A landscape with many peaks, sampled at points; each row gives a point and its height.
A climber steps from a point to the highest of its 2 nearest points, and stops where none of them is higher. Distance is the straight distance between rows; heights are no part of it.
q935 h=10.7: [116 114 132 157 212 137 181 143 106 140 168 129 117 115  98 143 121 106
  97 165  94 105 195  84  87 100 173 145 139]
q979 h=46.0: [136 163  64 136  94  88 158 115 160 164 133 186 123 104 148 129 106 124
 106 156 215 138 127 138 186 142 102 132  98]
q634 h=58.8: [142  78 200 120 107  86 136 192 108 154 149  92 125 123 150 142 153 132
 164 171 104  69 147  99 144 148 183  83 118]
q176 h=44.7: [129 140  94 116 100 100 135 120 153 138 171 167 132 108 159 126 129 109
 113 168 224 104 137 113 149 164 117 105  79]
q223 h=52.7: [151 172 133 110 144 179 145 108 100 119 130 107 151 111 149  43 108 144
 114 162 167  82 125  96  99 121 118 154  76]
q840 h=60.9: [143 139 176 110 132 164 145 131 103 151 115  77 152 101 121  94 125 195
  86  80 128  89 132 104  83 111 161 160  97]
q428 h=25.4: [107 119 132 134 107  99 151  72 164 186 134 124  96 110 116 127 151 167
  80  77 126 136 103 198 163 142 157 159 124]
q919 h=40.9: [144 107 141  81  81 119 139 123  89  86 143 114 121 130 121 127 165 104
 158 143 140 141  49 157 116 160  51 108 121]
q978 h=38.2: [107  95 127 109  84  88 125 124 121  81 151 136 102 128 153 125 163  93
 154 139 173 104  55 130  86 163  66  90 127]
q967 h=61.6: [136 128 129 147 136 108 165 113 146 188 131 142 115  94  93 160 143 130
 113 146 108 147 155 168 147 136 190 127 128]
q603 h=18.9: [106  57 143 124 141  80  67 117 107 116 163  99 122 151 154 122 133 114
 147 127  99 104 135  92 148 128 177 107 131]
q945 h=58.7: [136 184  81 140 111 130 216 155 162 104 120 151  81 114 120 151 151 141
  94 140 174 123  85 128  85  90  81 126  99]
q986 h=66.1: [167 103 135 121 107 114 164 162  91 162 142 111 126  60  92  94 128 125
 149 158 134 122 170 107 141  89 203 107 106]
q118 h=60.2: [165 170 121 115 105 174 139 169 113 128  96 149 170 136  93 116 104 133
 155 136 109 172 157 152 144 102  88 144 163]
q934 h=50.3: [137 129 114  97 191 200 124  54 124 106 131  99 154 137 134 113 100 119
  98 118 127 120 158 133 139 117 174 140  92]
q870 h=21.5: [ 93 135 159 119 152 126 104 169 113 147 134 135 174 142 129 190  97 141
  62 100 108 150 183 104 122 114 130 160 182]
q87 h=56.9: [143 162 134 141 150 151 146 121 147 140  94 129 131  99 123 114 139 130
 122 121 133  99 150 107  83 111 170 133 113]
q547 h=20.7: [ 99 140 151 149 152 102 146 129 153 156 156 144 118 109 155 151 160 131
  73 162 158  52 158 101  86 146 165 134 116]
q68 h=38.0: [143 116 171 134 135 133  98 162 167 150  78 126 102 131 153 138 146 107
 195 153  76  99 149 136 169 163 154 107 120]
q456 h=38.5: [172 146 110 160 151 129 166 143 131 153 129 163 112  95  97  83 130  88
 166 201 120 130 174 117 124 103 167 104 150]
q794 h=57.2: [138 111 186  75 116 147  93  97  91 125 123  71 154 116 180  49 129 157
 158 144 154 107  93 125 163 165 121 135  61]
q627 h=59.9: [135 122 168  75 124 144 111 112 114 116 113 103 152 121 185  93 166 116
 176 166 150  85  92 129 146 211  91 107  67]
q712 h=59.2: [105 151 129 113 118 136 149 129 137  89 119 155 128 152 122 182 130 118
 112 160 152 142 102 162 120 169  68 125 149]
q907 h=53.8: [ 73 168  82 143 127 126 156  74 173  89  94 167 112 175 126 161 134 120
  99 136 169 136  85 165 121 175  51 141 126]
q483 h=59.0: [141 164 126 120  89 153  99 132 146 138  61 126 174 131 143 103 138 146
 182  51  98 142 124 158 177 149 110 148 122]
q22 h=17.6: [103  48 129 165 143  61  88 156 110 114 172 124 117 156 129 164 125  85
 120 133  91 133 149  83 129  91 187 101 184]
q572 h=25.1: [127 147 140 116 119 164 170  97 154  85 124 106 103 110 130 112 172 133
  98 140 169  81  82 147  79 147  97 111  76]
q731 h=54.8: [113  93 161 111 118  94 111 150  84 127 200  88 113 128 123 120 128 175
  51 114 137 116 119  85 109  96 130 148 105]
q380 h=59.1: [121 130 159 122 109 114 108 222 160 137  92 126 152 136 145 180 114 111
 142 150 110 119 154 121 166 173 104 127 166]
q556 h=7.1: [128  91 127 151 125 114  94 127 142 131  92 128  95 158 124 123 121 102
 194 129  49 152 116 148 176 129 135 108 181]
q862 h=57.8: [125 148 178 107 126 185 117  99 137 123  93  63 160 120 141 108 142 170
 129  76 109  99 111 130 100 129 150 142  90]
q317 h=7.3: [106 142 209  66 154 167 124 119  79 133 161 122 150 145 153 132 153 160
 104 151 109 118 106 157 149 203  85 155 132]
q679 h=60.6: [137 138 107 151 117 131 187 156 177 100 135 149  91  98  97 161 153  95
 131 174 170 122 130 105 113 110 155  82 102]
q526 h=32.9: [155 114 126 124 118 107  84 128  94 165 101 110 151 107 143  84  97 143
 148  96 110 144 159  82 141  84 164 130 140]
q819 h=42.5: [146 162  85 180 115 132 111 153 148 110  81 195 174 123 171  84 112  89
 194 156 133 152 151  95 144 115  85 120 161]
q933 h=48.3: [110 122 150  96  93 125 153 109 195 135 132  96 119 112 134 168 167 156
  90  68 168 104  86 154 145 155 140 124  60]
q143 h=48.8: [116 179  81 152 186 164 141  88 125 137 111 176 149 148 122 146  97 128
  94 135 133 134 159 130  89 111 108 176 166]
q490 h=42.7: [125  88 151 175 164 122 163 151 127 155 118 119 104 127 101 165 143  99
 160 140  50 112 163 113 111  91 189  94 164]
q144 h=52.5: [129 192  80 105 128 161 157 123 118 102 151 153 159 114 142 124  90 137
  70 159 191  91 117 100 116 103  66 146  80]
q612 h=47.5: [165 144 113 158  98 105  88 124 118 153 102 147 145 118 182  26 122 127
 186 155 121 106 126 107 134 115 114 137 142]
q548 h=31.9: [ 77  99 172 129 166 121 113 120 137  75 132 125 102 192 136 191 151 103
 127 159  87 115 116 142  96 175 101 130 166]
q443 h=66.0: [136 144 120 132 112 113 186 148 160 138 150 135  85 112  88 176 155 139
 101 142 143 142 134 143 125 119 166 109 117]
q195 h=24.2: [124 153 138 116 113 138 132  86 151 184  97 123 156 100 141 114 136 161
  95  51 134 136 142 168 145 145 168 153 112]
q455 h=20.1: [ 98  66 186 147 147  86  35 119  92 133 138  99 125 169 181 127 123 144
 129 120  60  88 136  91 137 139 157 148 154]
q644 h=57.6: [120 103 191 119 144 122 133 135  73 134 165  66 133 119 124 108 134 186
  73 115 105  92 126  82 106  99 183 148  84]
q677 h=60.7: [150 155 158 113  90 132 121 208 162 143  77 134 163 107 142 136 135 117
 202 142 142 121 140 112 168 180 109 101 117]
q171 h=11.7: [126  92 112 154 194 105 113 138  89 147 161 142 128 109 138 132 112 104
  99 154 116 132 206  72 109  85 193 119 143]
q734 h=17.4: [136  77 145 165 163  93  78 103  76 124 132  89  95 143 139  59 121 134
 150 161  86  97 134  91 127 116 183 129 137]
q4 h=32.0: [151 109  82 110  93 118 147 129 113 123 179 134 110 125  76 113  99 122
 123 126 148 176 122 155 165  85 121 111 119]
q79 h=21.7: [112 142 170 154 142 102 141 158 166 138 114 155 129 121 151 171 152 111
 144 178 137  81 155 116  96 170 147 106 153]
q950 h=23.5: [123 140 132  95 139 158 122  80 166 160 116 115 169 105 158 128 137 145
  88  80 174  99 147 132 139 150 166 135  69]
q610 h=27.3: [149 154  95 140  99 138 147  83 147 150 130 119 116  97 142  72 135 157
 101  94 179 102  92 137 117  98 110 141  79]
q236 h=56.7: [135 130  85 132 173 151 169  88 144 146 135 132 103 127  73 168 110 125
 102 127 105 193 162 175 142 105 172 139 143]
q232 h=19.8: [104 132 130 138 116  71 135 125 176 145 158 157  85 121 164 179 164 150
  50 131 189  96 116 112 114 152 135 136 100]
q489 h=55.8: [108 120 167  72 100 124 126 130  81 125 196  92 125 140 122 153 136 181
  62  87 159 129  91 122 146 127 100 155  95]
q495 h=54.9: [140 139 159  73  84 171 149 106  90 122 153  92 164 111 148  59 109 155
 134 122 171 129  69 144 156 151  86 133  60]
q27 h=58.4: [107  97 143 135 181 117  85 129 102 106 164 137 121 178 175 125 117  98
 125 203 107 110 160 117 123 153 139 135 153]
q240 h=66.8: [135 183 109 110 103 165 153 128 150 133  96 148 201 103 133 123 130 127
 139 121 182 130 143 155 164 170 116 126  59]
q225 h=9.1: [112 127 200 112 156 151 141 129 108  95 124  92 114 149 135 131 156 151
 128 138  83  86  88 118  58 150 104 136 144]
q342 h=14.7: [125  99 157 163 194 130 136 102  93 182 143  93  94 145 104  85 143 163
 148 160  31  90 158 130 120 126 174 181 138]
q707 h=16.0: [143 104 163 178 159 113  94 127  81 178  90  91 106 121 143  64 131 160
 155 146  46  81 152  90 128 110 179 164 140]
q55 h=36.6: [138 140 134 149 129 115  94 140 166 196  72 152 122 110 162 123 136 123
 173 123  74 115 170 138 171 153 153 137 143]
q168 h=46.4: [148 126  88 155 139 163 126  95 142  74  89 126 127 138 103  97 124 104
 178  73  94 164 102 122  90  62 146 114 124]
q41 h=46.7: [150  93 147 146 157 151 145 152 100 113 132  86 106 130  80 137 130 128
 164 142  63 110 138 100  90  90 187 115 131]
q182 h=55.9: [109 113 115 114 164 103 106 117 106 104 221 144 116 149 156 150 115 106
  61 174 173 117 154 106 143 141 134 139 107]
q38 h=52.6: [148 109 118  89  97 137 121 108 100 105 173 114 146 132 139  93  97 130
 143 131 184 128  95 130 157 143 102 117  72]
q159 h=52.8: [146 131  95 120 203 177 153  70 119 161 121 122 133 122 103 109 111 116
 104 124  96 149 183 160 146 103 188 153 115]
q345 h=50.7: [124 145 103 135  85  88 117 155 148 148  87 159 155 106 119 172 117 144
 116  27 131 157 123 115 115  85 110 119 164]
q121 h=58.3: [101  95 130  97 162 104 114 114 131 127 198 129 130 146 129 163 111 115
  76 155 136 148 182 124 169 153 178 141  95]
q462 h=62.6: [145 181 112 120  88 136 185 178 129 143 151 133 115 118  98 157 128 177
  71 129 160 131 102 138 108 111  58 150 107]
q181 h=51.8: [108 129 109 169 165 127 135 126 136 123 130 164 116 145 108 150 115 106
 101 145 135 144 141 111  77  97 122 145 187]
q366 h=22.3: [ 99 124 150 119 182 133 113 137 109 169 119 118 154 129 127 186 110 154
  90  65  61 136 184 102 104  89 180 148 160]
q591 h=34.7: [ 88 156 138 130 115 111  85 123 126 145 130 150 160 152 166 146 111 166
  84  92 151 111 122 141 132 164  79 167 157]
q475 h=43.3: [113 113  72 123 108 122 106  74 163  99 136 117 121 134 148 140 122 131
  91  42 180 111  74 115 117  92 101 118  85]
q13 h=52.9: [119 129 157 108  71 100 108 170 145 148 109 111 161 114 117 173 136 164
 119  57 131 131 113 137 126 138 121 125 143]
q944 h=45.7: [105 161  88 147 159 144  99 108 177 107  63 179 175 140 157 153 124  89
 151 101 164 156 160  99 140 132 131 118 126]
q703 h=9.3: [142 116 178 112 138 155 161 204 105 122 150 108 132 144  75 184 106 128
 115 152  81 142 178 139 125 108 148 134 160]
q320 h=29.4: [158  85 130 109 140 154 122 100  54 119 168  82 111 148  87  73 108 148
 133 131 104 159 126 139 149  95 159 140 125]
q884 h=37.9: [122 117  87 147  90  85 119 155 141 105 124 175 146 140 123 114 117  92
 185 133 165 178 104 136 148 141  74  96 155]
q453 h=37.7: [132 134 129 103  80 118  98 153  75 126 156 139 167 144 152  98  82 153
 127 120 143 140 107 125 152 143  50 148 167]
q557 h=31.1: [169 110 122 121 144 159 124 125  65 152 112  86 139 117  96  66  86 157
 148  90  93 162 135 126 134  66 166 157 130]
q946 h=23.7: [130 162 164 130 126 147 187 127 162 112 106 118 115 115 105 147 179 133
 135 158 136 113 109 176 100 172 122 111 112]
q198 h=66.5: [117 117 126 110 144 140  99 127 173  93 116 131 153 135 142 169 137  99
 146 130 169 117 137 121 141 172 148  95  92]
q940 h=12.6: [138  87 119 155 139  74  83 139 117 151 158 148 133 101 170 114 113  89
 134 151 151 105 170  60 116 110 177 100 152]
q622 h=70.7: [120 104  71 129 135 118 108 100 166 100 131 140 142 153 131 150 118  91
 148 127 216 156 128 133 163 176 123  99  93]
q226 h=36.1: [140 109 113 143  59  77 111 145 142 122 130 160 141 110 149  84 139  96
 198 127 184 131  94 114 138 153 106  86 128]
q654 h=36.5: [130 123 169  90 130 124  68 191  86 133 145 126 176 148 178 135 103 148
 123 150 128 120 147  99 143 167  77 146 161]
q117 h=26.9: [111 118 108 135  93 111 133  96 147 156 118 135 107 145  81 152 134 146
 119  74 115 172 104 189 154 143 137 139 160]
q668 h=57.1: [162 172  90 107 118 164 137 139 109 141 120 160 194 114 110 118  69 140
 120 112 146 168 166 118 148  95 109 136 119]
q891 h=51.6: [115  88 171 118  85  92 131 109 146 122 158  82 101 104 143 123 170 158
 120  92 156  85  86 143 129 162 159 111  85]
q493 h=28.7: [ 97 106 112 135 128 112 140 123 144 104 147 129  96 174  76 209 122 136
 100 103 107 178 110 169 139 117 116 131 177]
q133 h=39.7: [131  95 205 150 143 120 137 161 144 166  98 106 104 141 137 169 152 121
 163 140  38  78 150 133 136 131 168 118 145]
q717 h=35.4: [125 134 142 122 127 114 124 159 154 179  77 130 155 118 124 186 132 124
 156  94  99 158 160 145 178 153 171 115 146]
q323 h=47.9: [105 158 107 140 181 113 134 115 167 160  75 175 149 103 149 176 117 103
 116 126 145 154 188 111 134 131 170 112 142]
q554 h=13.4: [115 118 150 154 137 117 158 168 110 119 148 101  94 119  87 146 136 167
  94 103  96  97 112  93  42  85 128 153 150]
q602 h=34.6: [146 114 100 154  57  82 107 108 118 103 129 144 109 115 149  60 128 105
 173 121 154 130  76 124 110  97 100  96 138]
q46 h=51.5: [163 117 135 145 124 154 135 131 126 106  99  91 123 105  90 108 138 125
 168  89  85 128 103 114  81  74 166 103 130]
q759 h=13.5: [110 126 164 151 194 159 166  89 117 134 124  76  95 132  93  86 150 153
 141 142  70  88 125 145  73 132 148 177 129]
q790 h=53.0: [124  99 108 113 179 141 127  72 107  79 207 115  97 140 131 123 137 110
  81 184 153 112 148 122 109 126 165 124  84]
q102 h=36.0: [166 149 100 131 126 164 164 112 114 115 151 149 116 116  96  77 116  92
 151 196 155 135 142 140 127 107 143 110  98]
q671 h=54.1: [149 161 141 155 162 166 117 107 161 140  92 116 128 111 155  75 145 117
 161 164 109  88 156 129 111 140 163 128 113]
q606 h=78.9: [103 126  91 130 139 141 143 108 161  47 106 140 121 153 108 160 134  79
 166 161 190 172 108 145 151 182  98  79 102]
q395 h=60.8: [ 99 112 147 131 172 108 103 129 142 138 153 158 139 155 150 173 114  90
 111 182 121 119 191 121 156 171 160 132 138]
q847 h=53.7: [149 177 133 162 126 137 151 164 155 145  72 155 162  77 143 103 137 114
 158 117 132 106 159  74  59  84 147 118 136]
q378 h=29.3: [121  71 110 180 102  31 128 128 115 194 157 149  82  98 113 131 140 125
 106 107 101 146 156 131 134  93 174 105 169]
q390 h=51.1: [133 158 147 149 138 114 130 190 159 173  64 156 163  71 167 159 136 105
 160 125 126 125 175  68 113 110 166 102 164]
q233 h=45.2: [124 131  90 131 130 116 166 116 170 153  88 133 121  78 103 180 138 120
 113  57 143 172 146 118 109  78 172 100 115]
q506 h=55.0: [107 123 101 153 131  96 111 106 137 107 144 166 106 164 128 141 103 112
 103 142 149 142 107 144 112 138  96 134 171]
q890 h=9.9: [117 110 164 129 169 133 179 158 104 134 177 104 115 147  88 173 129 119
  90 173  76 119 172 125 109 114 164 143 119]
q430 h=45.6: [ 92 180  95 139 159 176 121 109 128  93  79 161 168 163 108 159  98 124
 112  83 129 146 127 134 105 111  84 151 153]
q805 h=32.1: [122 122 143 144  81  80  97 107 125 160 143 133 111 128 148  82 134 147
 121 132 134 117 104 143 124 153 120 138 162]
q947 h=20.9: [102  99 180 124 149 105  79 139 102 145 152 114 139 174 156 155 109 144
  91 113  64 117 155 113 125 140 141 161 183]
q18 h=63.0: [147 143 157 106 119 144 116 156 149 117 112 128 153 114 158 117 153 103
 185 170 152 100 147 110 159 191 126  99  75]
q845 h=8.0: [129  92 127 150 157 132 127 146 123 140 122 128 106 161  78 143 112 100
 165 150  49 179 139 167 151 121 138 129 204]
q661 h=51.0: [152 124 141 140 142 152 102  91 150 154  57  88 119 102 148  78 139 122
 168  99  76 104 141 126 139 112 190 119 107]
q280 h=14.9: [128  91 134 130 134 126 117 157  83  70 178 109 103 142 101 143 121 128
  86 128 120 127 108  69  51  80 119 124 162]
q537 h=12.1: [121 147 112 155 131 140 167 126 146 143 126 115  94 116  76 151 152 167
  92  75 109 122 115 141  63  99 126 167 125]
q869 h=26.3: [133 148 133 137  85 148 139  81 135 106 118 122 124 123 152  72 152 132
 133 117 152  86  76 150  90 133  96 136 101]
q941 h=11.2: [121 141 122 132 180 164 159  96  86 120 179 117 102 129 119  72 134 161
  84 180 141  80 126 116  60 130  88 184 106]
q167 h=46.8: [103 155 111 118 153 159 127  54 141 119 154 127 113 152 136 137 128 149
  52 107 154 113  96 161 114 141  98 163 116]
q353 h=48.4: [128 129 114 129 107 145 176 154 157  51 124 117  93 134  88 172 153 108
 143 129 149 148  57 133 101 103  97  82 102]
q215 h=41.2: [119 147  79 176 141 153 112  78 160  82  89 174 129 167 126 100 117  94
 168 115 117 149 104 129 109 100  99 126 163]
q835 h=16.3: [102  72 117 157 124  76 138 167 119  99 181 130  79 139  95 160 139 100
  93 135 118 136 117  96  99  75 144 100 163]
q696 h=27.5: [127  86 123 183 112  60 120 159 117 176 115 136 106  91 115 120 140 128
 136  94  94 127 131  87  92  82 172 109 194]
q581 h=30.4: [141 111  74 117 116 131 138 112 130 110 169 126  95 162  79 186 103 143
  85 101 135 195 105 164 161  86 114 131 131]
q241 h=15.1: [144  93  86 147 104  77 155 191  98 141 190 149  81 116  90 139 121 124
  81 153 153 159 129 116 123  67 124 125 174]
q53 h=60.3: [127 122 148 101  75 128 123 146 128 140 110 121 156 139 152 102 154 126
 188 115 149 145  88 170 179 218  70 127 106]
q985 h=25.7: [140 113 144 174 111  93  93 171 120 172  75 116 119 121 136  98 127 144
 177 109  60 102 122  96  89 100 149 124 187]
q258 h=33.4: [111 129 152 136 101 103  89 110 106 145 144 129 125 148 157 102 124 173
  89  81 119 102  90 121  88 146  97 170 167]
q83 h=8.8: [144 131 142 134 140 132 147 177 116 173 124 128 137 136  73 174 105 133
 129 138  72 181 173 158 148 118 141 148 203]
q797 h=44.4: [140 120 115 114  89 137 168 126 109  73 145 119  84 130  85 128 152 133
 120 129 139 138  67 159  87  96  70 115 119]
q517 h=55.1: [121 104 143 106 171 132 109  85  71  99 170 118 114 154 148  99 124 108
 124 215 113 119 115 143 123 159 100 130 144]
q561 h=22.6: [110 148 186 115 133 122 154 154 166 137 117 119 131 138 136 195 163 126
 135 151 124 113 137 155 135 207 148 116 113]
q948 h=49.5: [152 157 137 125  78 131 157 116  96 158 148 131 111 122  97  78 134 156
 140 155 122 153 106 197 160 158  85 139 149]
q750 h=56.0: [158 172  88 140 110 154 151 109 140 144  83 151 141 115  90  97 117 124
 171 109 107 185 138 177 166 124 126 143 142]
q881 h=45.3: [114 121  87 108 114 136 133 110 183  80 126  98 113 135 122 190 144 126
  94  70 184 123  83 132 139 127 106 112  57]
q319 h=54.5: [148 148  86 155 130 151 200 132 171  83 136 126  66 106  86 139 162 115
 123 136 155 127  98 110  86  65 125 104  90]
q658 h=18.0: [101 128  76  98 128  99 140 152 150 146 145 139 107 131 120 228 108 148
  42  81 165 174 134 117 163  85 124 152 126]
q126 h=63.6: [139 174 134 118 144 173 160 156 115 115 113 157 152 151 103 155 113 125
 131 177 114 161 148 162 124 148  71 145 180]
q540 h=44.2: [146 158 118 103 107 171 161 160 146  53 108 125 155 118  88 156 126  98
 143 129 162 150 125 110 117 112 114  82  92]
q150 h=49.3: [151 117 110 109 106 166 102  78 113  62 116 100 146 136 149  63 122 106
 193 126 143 133  92 152 149 136 112 110  75]
q95 h=5.4: [140  94 169 134 108 108  42 167 114 160 101 110  90 132 170  94 119 124
 189 140  61 110 123 109 188 158  95 133 149]
q214 h=6.5: [ 93 108 186  91 139 123 130 100 118 123 191 114 111 160 140 152 158 137
 114 168 112 127 106 181 158 213 120 141 112]
q656 h=45.1: [157 130  96 165 118 100  72 134 145 145  62 162 142 102 170  71 119  93
 202 118 102 144 143  89 139  96 133 109 159]
q110 h=6.1: [150 106 134 138 117 127 106 133 137 105 115 139  89 141 129  91 148  76
 211 177  92 141 107 142 134 135 129  86 165]
q903 h=63.7: [143 177 130 106  80 158 159 131 134 109 102 137 177 113 156 105 154 139
 162 136 165 116  94 165 143 185  57 127  67]
q77 h=28.5: [139 113  93 142 125 131 141  73 150 142 146 116  94 100 129  83 133 127
  94 117 151 113 125 149 143 110 175 131  95]
q781 h=5.8: [114  96 194  97 148 125 126 131 113 139 162 110 103 148 162 137 150 115
 156 201  90 102 130 162 176 216 142 115  95]
q692 h=48.2: [127 125  83 148 111  72 135 137 142 179 124 153  96  93 114 164 129 148
  84  53 142 160 126 135 116  70 139 137 152]
q680 h=31.0: [120 104 113 144  81  47 110 118 144 187 157 145 105 107 140 123 138 129
 126 111 147 128 130 146 151 154 164 114 143]
q262 h=42.0: [118 164  91 125  91 161 133 127 111  96  98 142 161 159  96 146 109 144
 118  62 119 175  96 168 142 107  71 138 143]
q31 h=34.0: [157 151  64 114 131 156 169 115 120  98 146 158 134 133  77 132  86 108
 125 167 162 166 129 160 157 111  97 102 108]
q170 h=51.2: [110 147  73 169 116 111 149 134 151  94 120 181 109 155 105 141  90 106
 123 156 156 192  95 135 108  89  52 130 197]
q814 h=61.9: [139 104 165 125 120  93 142 160  93 178 167 111 146 105 125 122 136 141
 119 160 114 105 182 116 154 134 197 127 107]
q955 h=34.4: [102 125 136 147 173 149  95 140 145  58  99 142 124 182 129 180 126  75
 156 146  94 149 113 123 105 144  93 112 199]
q25 h=54.7: [153 174 117 103 106 172 160 139  96 121 135 124 169 110 116  91  94 148
 104 136 177 123 141 113 129 103 107 140  83]
q689 h=10.2: [101 120 165 123 177 134 138 111  71  89 177  90 110 147 132 122 146 168
  67 151 100  84 102 102  48 133  95 172 132]
q820 h=49.7: [103 166  96 116 155 170 152  88 124  80 142 135 121 152 140 144 114 141
  67 135 160 102  85 134  92 106  54 138  96]
q164 h=14.0: [139 102 134  84 102 111 112 200 113 110 187 121 159 120 118 168  98 132
  94 122 163 146 147  93 134 111 118 108 130]
q909 h=49.6: [155 158 147 127 120 141  89 122  76 153 107 125 141 130 164  14 102 158
 152 155 110 124 131 119 149 140  99 175 147]
q82 h=55.4: [133 131 159 109  94 122  81 128 119 145 107  96 157 133 139 115 127 171
 156  57 108 138 110 134 152 144 125 134 140]
q588 h=8.1: [126 140 206  68 132 169 120 138 102  97 104  90 133 137 139 151 161 140
 144 131  89 103  91 141 121 185  91 134 123]
q297 h=5.2: [148 136 137 149 157 176 119 179 152 100  71 156 110 134 141 115 130  71
 212 208  79 121 135 117 145 132 110 104 148]
q24 h=30.1: [139  75 110 117 130 110 130  90 105 122 190 101  91 128  92 119 133 128
 105 117 121 145 128 145 154 105 175 122 109]
q593 h=52.4: [151 151 110 138 119 139 142  95 142 161 125 142 107 136  95  80 132 126
 169 157  92 160 120 211 164 149 136 151 160]
q543 h=39.3: [116 144  96 109  66 109 121 144 102 120 127 156 173 160 125 127 106 145
 135  95 140 165  96 173 157 142  28 130 152]
q758 h=14.5: [152 110 127 111  77  97 159 211  98 129 179 114 112 103  93 147 126 143
  87 138 152 139 127 103 103  83 108 109 134]
q6 h=47.4: [146 111 120 133 149 163  74  63 135 110  99 103 120 134 158  44 126 121
 186 122  98 126 110 136 150 115 153 122 113]
q329 h=47.3: [108 163  93 137  84  92 130 119 170 152  98 174 142 128 143 143 126 129
 123 125 177 147 123 147 152 167 103 134 134]
q578 h=18.8: [ 95 124  73 126 126  63 122 139 172 133 165 150  86 130 155 198 131 141
  52 107 191 123 116  84 135  93 125 117 127]
q836 h=23.3: [119 139 150 104 163 143 113  99 117 188 120 120 151 114 133 149 125 173
  91  42  91 151 172 154 141 119 171 162 136]
q663 h=35.7: [ 97 152 145  96 145 125  75 151 123 136 131 148 186 153 167 168 110 139
 109 152 167 120 157 116 147 206  75 161 142]
q626 h=49.4: [ 84 168  78 141 119 136 131  88 154 108  85 157 173 162 155 130 118 121
 131 102 176 124 104 165 156 180  67 130 111]
q808 h=51.9: [131 127 168 100 149 143  77 106  72 126 138 111 124 151 155  68 106 142
 140 178 100 122 123 128 140 162 106 169 147]
q425 h=13.3: [137 101 115 137 108 105 106 154 127 111 152 141 132 111 128 134  99 105
 127 123 171 130 130  83 120 102 134  94 143]
q678 h=42.9: [125 153  81 118 142 165 125  92 151 125  86 138 158 112 115 145 119 106
 129  69 145 167 150 131 141  93 148 114 105]
q501 h=34.2: [147 114 135  94 124 120  81 174 124 178  77 124 174 104 139 147 107 125
 169  69 105 159 173 101 168  98 164 116 137]
q925 h=63.3: [157 163  91 117 112 167 120 118 161 122  59 146 197 120 166  91 129 113
 192  97 144 135 150 145 191 142 118 125  72]
q175 h=50.9: [137 153 124 106 192 187 112  84 106 106 132 121 152 139 152  85  94 121
 114 174 143 105 151 106 103 121 142 152 103]
q834 h=12.2: [118 133 117 167 179 163 187  90 119 125 151 101  72 119  79  70 149 150
 123 159 113  89 115 123  49 107 122 167 124]
q119 h=40.2: [144 140  90 144  82 138 116 146 134  72 102 169 177 140 163  79 116 106
 206 130 134 158 101 124 148 123  67 110 138]
q360 h=55.2: [119  93 196 137  91  92 156 152 127 149 159  82 108  99 127 123 176 151
 147 133 114  76  99 133 108 151 163  89 106]
q846 h=41.6: [160 135 100 166 148 139 135 124 152 146  79 155 122  95 118  89 137  85
 189 139  94 145 154 111 121  82 178 102 135]
q115 h=22.8: [132 136 164  78 153 179 131 125 142 119 126  92 177 105 149 153 134 125
 101 129 157  96 164 108 131 154 180 131  48]
q982 h=6.2: [126  80 140 106 123 120  59 114 118 124 124 108  91 168 147 101 131 116
 208 132  74 141 110 163 191 186 114 133 152]
q551 h=37.4: [105 144 113 167 143 153 119 125 169  73  62 154 121 155 114 162 147  83
 180 105 105 164 103 131 109 110 125  96 175]
q755 h=59.3: [121 147 114  81 112 137 154 153 114 109 181 121 107 146 110 188 129 176
  59 122 163 140  94 141 130 116  75 133 104]
q616 h=49.2: [127 153 130 117 166 131 139 175 149 161 106 168 164  95 147 185 106  83
 123 161 166 149 205  80 142 125 164 110 143]
q614 h=45.9: [130 103  79 138 102  97 100  90 127 142 144 125 103 115 120 121 112 149
  81  39 153 132 105 129 119  73 131 140 126]

Where does a climber stop that starts at each point below?
q428 | q395
q317 | q195
q557 | q46
q602 | q395
q226 | q395

Call two points neighbours if one is among the 2 nearest of the other. Go from one point of each pair to the other, from neighbour to neighbour, staying as high as possible. Name the lowest point that can't be avoided.
q606 / q986 | q475
q443 / q840 | q319
q395 / q606 | q456
q712 / q606 | q934
q46 / q986 | q717
q840 / q240 | q82
q240 / q462 | q731
q87 / q712 | q6
q240 / q18 | q627
